Each row is a point on a landscape with many valleys, with its height.
From any point a ball takes the steepest step (drop divided by distance) to one of its 5 nearest points. It stops when none of these is lower. Distance is the straight distance between rows; heights are no part of it.
q_604: [ 22 -37  10  -6   7 -11  -3  -5 -11  10  -6   3  -9   9 -16  -1   1   0
 -16 -16]  (h 345)
q_476: [ 20  23  -1  14 -35  12  17   9   3   9   9 -10  -2  33  -3   9  -4 -41
   1   1]  (h 258)
q_890: [-27  74   0 -12 -13  33   4  18   8 -13  -4  16  22 -11  18 -16 -30  -2
  41  14]  (h 340)
q_874: [-25 -11 -14  -8   8  -8 -20 -16   5  -1  -4  -1   3 -17  24  -6   4  11
   4   3]  (h 529)
q_47: [ 17 -37  34   2   9 -22   1 -11 -11   8  -8  -2  -8   2 -44   2  -5  31
 -15 -31]  (h 64)
q_866: [ 26   7 -12  17 -21   7  12   7   0   8   9  -4   3  26  10   8  -1 -36
  -4   8]  (h 305)
q_127: [-35  29  -5   3  -5   2 -17  -5  15 -10   5  -3   4  -3  39  10  -1  -5
  27  17]  (h 417)
q_27: [-27  29 -12   1   8  -3 -19   0  15 -11  -1   4  18 -19  46  -4  -2  -5
  23  17]  (h 509)
q_680: [ -5 -40   6  -2   8  -9  -8 -14  -5  14 -11  -8 -13  -4 -28  -6   4  18
  -2 -18]  (h 244)
q_163: [ 14  29 -20  15 -21  17  13  14  12   2   5   6  16   7  18  12 -11 -35
  -7  18]  (h 486)
q_878: [ 23 -12 -13   9 -15  -7   2   6  -4   3  -6   3  -5  20   9  15  12 -31
 -11  12]  (h 331)
q_219: [-31 -16 -18 -15  13 -14 -31 -10   9  -5 -10  -3   2 -21  22 -13   0  21
   7  11]  (h 463)
q_92: [-25 -23  12  -5  13 -23  -8 -18 -10   8  -6  -7  -2 -18 -37  -1  -1  39
   0 -24]  (h 262)
q_937: [ 29 -31   3   5 -10  -7   5   5  -2  12  -4  -6 -17  21  -4   2   7 -28
  -8   1]  (h 55)
q_996: [-38 -34   7  -5  -9 -13 -17 -17   2  12   2 -24 -21  10  -4   1  12  13
  19  -5]  (h 321)
q_418: [  2 -15   3 -11  32 -22  -4  -5 -11  -6  -2  10  14 -32 -18   0   7  44
 -16 -20]  (h 255)
q_808: [-30 -13  10   5 -15  -7  -9  -9   9  12   5 -15 -23  19   5   8  17   2
  19  -3]  (h 451)
q_323: [ 23 -27 -11 -12  23  -7  -8  -3 -13  -4  -2   7   6 -16 -10 -12   4  22
 -16  -8]  (h 270)
q_770: [-25  21  20   5 -16  10  11  -3  14   8   8 -18 -17  32   3   9  12 -28
  24  -3]  (h 169)
q_749: [-14  24   9  15 -17  12  14  -3  11  15  10 -14  -8  31   1   8  12 -30
   6  -3]  (h 203)
q_689: [-16  14   1  12 -17   6   6   2  11   2   5 -12 -10  21  11  11  10 -22
  13  -1]  (h 225)
q_528: [ 14  23   6  14 -33  21  26  12   9  16  17 -13  -6  43  -1   5 -11 -44
   2  -2]  (h 256)
q_459: [-29 -25 -10 -17  12  -7 -26 -13   4  -7  -8  -6  -4 -16   8 -10   5  25
   6  -1]  (h 191)
q_166: [-23  41 -10  11  -4   5   1   5  16 -14   2  -3   9  -7  37   1  -4 -14
  13  13]  (h 579)
q_15: [ 32 -41  24  -1   7 -11   5   2 -18   0  -8   8 -17  13 -38  -1  -7  18
 -14 -24]  (h 135)
q_217: [  3   9  -6  17 -16   6   8   2   8  12  13 -11  -4  24   7  15  11 -37
  -5   6]  (h 269)
q_936: [-29 -18 -14  -8   3  -7 -13  -6   9   0  -5 -13  -8  -5  14  -1  11   2
  15  11]  (h 670)
q_935: [ -3  43  -6  10 -14  24  14  15   7  -2  13   4  22  -8  20  -2 -10 -28
  -4  15]  (h 440)
q_738: [  9 -15 -25  -9  19  -4 -16  -1   4 -10  -8   9   8 -20  20  -4   9   8
 -10  12]  (h 453)
q_990: [ 27 -31  -7  -2  10  -4  -3   6  -2   0  -6   6  -9   5   0  -1  12  -8
 -12   2]  (h 430)
q_191: [ 18 -22  11  -7  17 -13   3  -2 -20   1  -1   8  -4  -9 -28  -1   2  32
 -20 -16]  (h 131)
q_268: [ -6  44  10   7 -27  41  23   4  10   8  12   3  -6  24  -7  -8 -10 -25
  10   3]  (h 241)
q_406: [-29  60  -9   3  -5  15  -5  10  11 -10   6  11  16 -11  35  -2 -11  -4
  30  12]  (h 418)
q_60: [  3  45  -8  10 -20  34  15  13   7   4  13   9  18   9  16  -3 -12 -30
   1  14]  (h 336)
q_322: [ 17 -10 -11 -17  30  -9  -4  -4  -9  -5  -1  20  16 -37  -6  -5  -2  42
 -23  -7]  (h 299)
q_7: [ 18  17 -29   7   2   0  -7   7  10  -7  -5   9  24 -21  35   5  -4 -22
 -10  25]  (h 659)
q_198: [-22  51 -10   5  -2   9  -4  12  12  -7   8  14  24  -9  46  -1 -11 -11
  17  16]  (h 480)
q_807: [  6 -34  15   7  -7  -9  -3  -6   4  24  -4  -6 -17  28  -8   6   8 -29
  -5 -11]  (h 324)
q_892: [ -1  33   7  14 -25  19  25   3  11   8  16 -11  -6  41 -13   0   4 -37
   8  -6]  (h 229)
q_303: [ -1 -32   0  -6  23 -10  -3 -12  -7   2  -5  -3  -2 -11 -19  -6   2  25
  -9 -16]  (h 57)
q_640: [-34  50  10  -8 -30  32  22   3  13  -8   3  -7 -20  26  -8   0  -1  -9
  40   4]  (h 284)
q_841: [-19  65  -6  -8  -5  35   6  16   1  -7   4  20  33 -11  24 -19 -28  -7
  20  19]  (h 357)
q_653: [  0 -21 -15  -4   9  -3  -9  -3   8  -3  -3   2  -2  -4  16  -5  10  -7
 -12   8]  (h 145)
q_294: [-10 -24   9  -7  18 -10  -8 -12 -14  -2  -1   1  -1 -16 -28   3   4  43
  -5 -21]  (h 205)
q_144: [  0 -21  11  -5  22 -19  -1 -13 -12  -5   1   7   6 -22 -33   0   4  48
 -18 -24]  (h 188)
q_908: [ 45 -31 -13  -3  14  -5  -4   8 -16 -10  -8  12  -6  -4  -8  -8   8  -1
 -15   8]  (h 339)
q_129: [ 50 -13   6 -10  27 -12  13  14 -38 -20   8  11   6 -22 -11  -5  -1  38
 -26   0]  (h 326)
q_90: [ 18  38  -9  16 -23  22  23  15   8  11  15   1   7  23   5   9  -7 -34
  -2  13]  (h 287)
q_330: [  7  33 -23  11  -6   4  -4  10  13  -1   2   5  28 -12  37   6  -8 -28
  -1  22]  (h 937)
q_765: [ -1 -14   3  11  -9  -1   3  -2  10  11   2 -13  -8  23   2  15  13 -26
   4   1]  (h 371)
q_461: [  1 -29  -2  -8   9  -2 -14  -9   0   4  -6   1  -7 -11  -4  -2  14   8
   0   4]  (h 666)
q_744: [ 38 -19 -24  -6  13  -5  -1  11  -8  -9  -6  19   3 -15   7  -4  -2  -6
 -13  15]  (h 431)
q_249: [-38  36  -1   1 -13   6  -5   2  22 -12   6  -9 -14  10  14   1   7  -6
  32   4]  (h 306)
q_670: [-20  31  -4   6 -16  14  12   3  11  -5   7  -7  -5  11  12   8   5 -19
  14   3]  (h 267)
q_68: [ -5 -38  23   3   4  -9  -1 -10  -4  17 -10 -11 -20   6 -32  -1   3  14
  -9 -24]  (h 196)
q_567: [-11  39  -7  16 -17  14  13   7  10   6  16  -2   5  10  17   7   2 -25
  -3   8]  (h 368)
q_561: [ -9  49  -5   3 -18  27  12   7  12   2  14  -2  13   8  17  -3  -8 -22
   8   9]  (h 342)
q_872: [-37  25  -6   2  -3   2  -6   0   8 -14   0  -9  -5   5  26   6   4  -6
  20  18]  (h 399)
q_609: [ 45   4  10  -6  25 -25  17  13 -35 -17   5  15  12 -21 -20   5  -6  42
 -26  -6]  (h 235)
q_130: [ 28 -29  48   5   8 -23  14  -3 -25  -4   5   6  -8   6 -41   8 -11  28
 -21 -33]  (h 115)
q_666: [ 46 -17  -3 -13  20  -8   7  12 -28 -12  -6  17  -1 -14 -14  -3  -1  23
 -20   1]  (h 259)
q_240: [ -6  -3   0 -12  30 -23  -9  -7 -13 -10 -11   5   8 -44 -27  -3   5  52
 -18 -19]  (h 254)
q_696: [ -5 -31  10  -7   1 -11 -12 -10   0  16  -9  -5 -13   4 -11  -1  10   5
  -3  -8]  (h 490)
q_522: [-14  -5 -20   1   6  -7 -20   1  11  -6  -4  -4   4  -9  34   0  11 -11
   1  16]  (h 677)
q_435: [ 19  46  -7   6 -24  30  17  15   4   4  10   3  22   7  14   1 -19 -34
  -2  13]  (h 400)
q_995: [-22 -27  17   0  -7  -7 -13 -13   5  19  -2 -23 -24  24  -8   9  11  -5
   9  -4]  (h 477)
q_204: [-24 -26  -3 -17  21 -13 -12 -14  -9   6 -13  -7   0 -15 -15 -12   3  36
  -1 -11]  (h 332)
q_843: [ 32 -32   5 -10  15  -8  -1   8 -14  -3  -3  11  -8  -2 -26   0  -1  17
 -14 -10]  (h 187)
q_371: [ 21 -49  20   2  -2  -6  -5  -7  -7   7  -9  -3 -18  18 -22   5  -5  -8
  -9 -20]  (h 410)
q_751: [ -2 -24 -14 -10  15  -3 -21  -9   6  -2  -8   6   1 -19  14 -12   6  -1
  -8   6]  (h 462)
q_488: [ 35  -6 -29   6   7   3 -14  10   2 -16 -12   7  12 -18  27  -4   4 -19
 -10  21]  (h 150)
q_531: [ 23 -25   7  10 -12  -1   5   8   0  13  -1 -12 -15  26  -2  12   5 -37
   0   5]  (h 209)
q_256: [-11 -15 -21 -19  24 -14 -25 -10   6  -4  -6   4  12 -32  13 -10  -5  21
  -9   6]  (h 429)
q_959: [-25 -34  10  -3   9 -15 -12 -17 -12  13 -11  -8 -15  -8 -31  -5   6  36
   2 -19]  (h 208)
q_372: [-24  54   2  -1 -14  22  13   7  12  -3  13  -5   4   5  16   1  -2 -17
  18  11]  (h 290)
q_570: [ 31  -9  22   0  21 -25  10   6 -29 -11   6   8   3 -12 -30   1   0  50
 -23 -20]  (h 164)
q_357: [ 28   3 -19  11  -8  -1   2  10   8  -6  -4   5   5   0  20   5   0 -27
  -6  19]  (h 582)
q_563: [ 23  -6   9  -4  31 -23   3   2 -26 -11   8  13  18 -37 -21   4   4  55
 -27 -12]  (h 322)
q_588: [ -2 -39  37   3   2 -16   4 -19  -6  10 -11  -4 -20   8 -46  -1  -7  25
 -10 -37]  (h 100)
q_552: [ 36 -47  16   0  -2  -6   1   7 -16   1 -12   1 -17  19 -20   2  -4 -14
  -7 -10]  (h 311)
q_757: [ 15 -36  47  11   4 -35  13  -8 -12   2  -6   2 -16  15 -50   2 -18  27
 -14 -38]  (h 113)
q_444: [  1  12 -17   5   4   5  -6   3  12  -4   3  -3  12  -5  24   6   3 -20
  -2  17]  (h 794)
q_781: [ -6  -9 -12   5   1   0  -8   1  10   5   5  -9   1   6   9   4  18 -21
  -1   6]  (h 730)
q_309: [ 36  36 -17   8 -24  14  14  20   3  -3  10  -4  14   4  20   2 -16 -41
  -7  25]  (h 568)
q_107: [ 10 -21  30   1  12 -18  10 -11 -19   3   1   6   0  -3 -44   1   1  39
 -15 -35]  (h 89)
q_120: [ 15 -45  24  -2   9 -14  -3 -11 -11   7  -7   1  -6   6 -32  -2  -1  17
  -9 -25]  (h 126)
q_57: [-27  -8 -20  -9  22 -11 -27  -6  11  -4 -11   2  10 -31  35 -10   1  14
  13  13]  (h 544)
q_573: [-33   7  -6   1  -5  -7 -14  -7  12  -1   4 -16  -4   3  26   7  12  -6
  18   7]  (h 525)
q_283: [-23  -4   2 -14  36 -24 -21 -16  -8 -13  -7   4   8 -46 -17  -5  -2  58
  -8 -18]  (h 295)
q_426: [  1  -9 -20   3  10   1 -17  -2  10  -6  -8   7  12 -18  29   2   5 -13
  -3  19]  (h 563)
q_96: [-17  54   5   1 -22  45  19  13   7  -3   5  11   9  10  -2 -16 -14 -18
  21  10]  (h 257)
q_524: [-24 -35   1  -9   8 -13 -14 -16  -2  12   4  -8 -12  -7 -12  -1   6  27
   1  -8]  (h 401)
q_830: [-29 -39  28   1  -2 -23  -3 -25  -8  17 -10 -17 -25   5 -43  -2   1  33
   6 -22]  (h 154)
q_916: [-11 -19 -15 -15  19 -12 -19 -14  -6   2  -9  -1   5 -17  -8 -12   2  34
 -10 -10]  (h 310)
q_926: [ 10  43 -14   6 -11  16   6  14  11   2   7   7  23  -6  27   7 -12 -26
  -6  19]  (h 655)
q_755: [ 21   7 -28  10  -4   3  -4  11   6  -9  -2   4  12  -9  31  11   2 -28
  -3  24]  (h 189)
q_657: [ 17 -24  -4 -13  23 -11  -1  -7 -14  -3   1  10   4 -25 -19  -3   0  32
 -19 -10]  (h 201)
q_677: [ 22  45 -24   8  -8  20   4  21   7  -6   2   8  40 -12  36   4 -22 -31
  -2  37]  (h 944)
q_109: [-34  -5   3   0 -10  -1  -8 -11   8  -3   3 -21 -12  11  14   9  18  -4
  24   6]  (h 528)
q_705: [-31  57   6  -7 -27  41  16   7  15  -8  -2   6  -7  14  -2 -18 -14  -5
  38   3]  (h 285)
q_988: [ 38 -18  29  -3  18 -21  17  10 -33  -7   5  11   3  -5 -35   1 -10  32
 -24 -20]  (h 138)
q_395: [ 28  13 -33  12  -1   2   1  11   4 -16  -5  12  18 -11  33   6  -5 -27
 -11  25]  (h 612)
q_619: [-34  36  10   0 -22  15  17  -8  14  -5   9 -16 -20  33  -4   3  11  -8
  33  -4]  (h 231)
q_190: [ 17   7   7  16 -26   7  13   7   3  15   9 -11  -8  47  -1  18   1 -47
  -1   2]  (h 294)
q_500: [  0 -18 -13 -14  25  -8 -18  -5   3  -1  -5   9   8 -28   6 -14   6  21
  -7   0]  (h 378)
q_379: [-17  46   7  -3 -33  50  34   3   9  -3   8   4  -8  25  -9 -18 -18 -21
  20   5]  (h 252)
q_512: [-23  39   6   9 -25  22  17  -1  12   7  17  -7  -7  22  -1   2   3 -19
  19   5]  (h 227)
q_203: [  3 -47  28   2  -5  -8  -1  -4  -2  18 -15  -8 -20  23 -27   8   4  -5
  -6 -20]  (h 341)
q_861: [ 46 -19 -18  -9  19  -3  -5  13 -20 -17  -7  18  -3 -21  10  -7   2   3
 -12  19]  (h 377)
q_894: [-26  63   5  -7 -20  32  12  12  10 -13   1  11   8   0   9 -14 -21  -4
  28  12]  (h 293)
q_658: [-29 -42  17  -7  -3 -19  -5 -21  -1  12  -8 -18 -19   6 -26  -3   4  34
   9 -12]  (h 197)

Two balls start at each pair of points below. Name the first point that both come to, or write -.
q_309 / q_866 -> q_476
q_995 / q_573 -> -
q_435 / q_841 -> q_749

Where does a ball stop that starts at each point below?
q_163 -> q_770
q_890 -> q_770
q_27 -> q_770
q_561 -> q_770
q_524 -> q_47
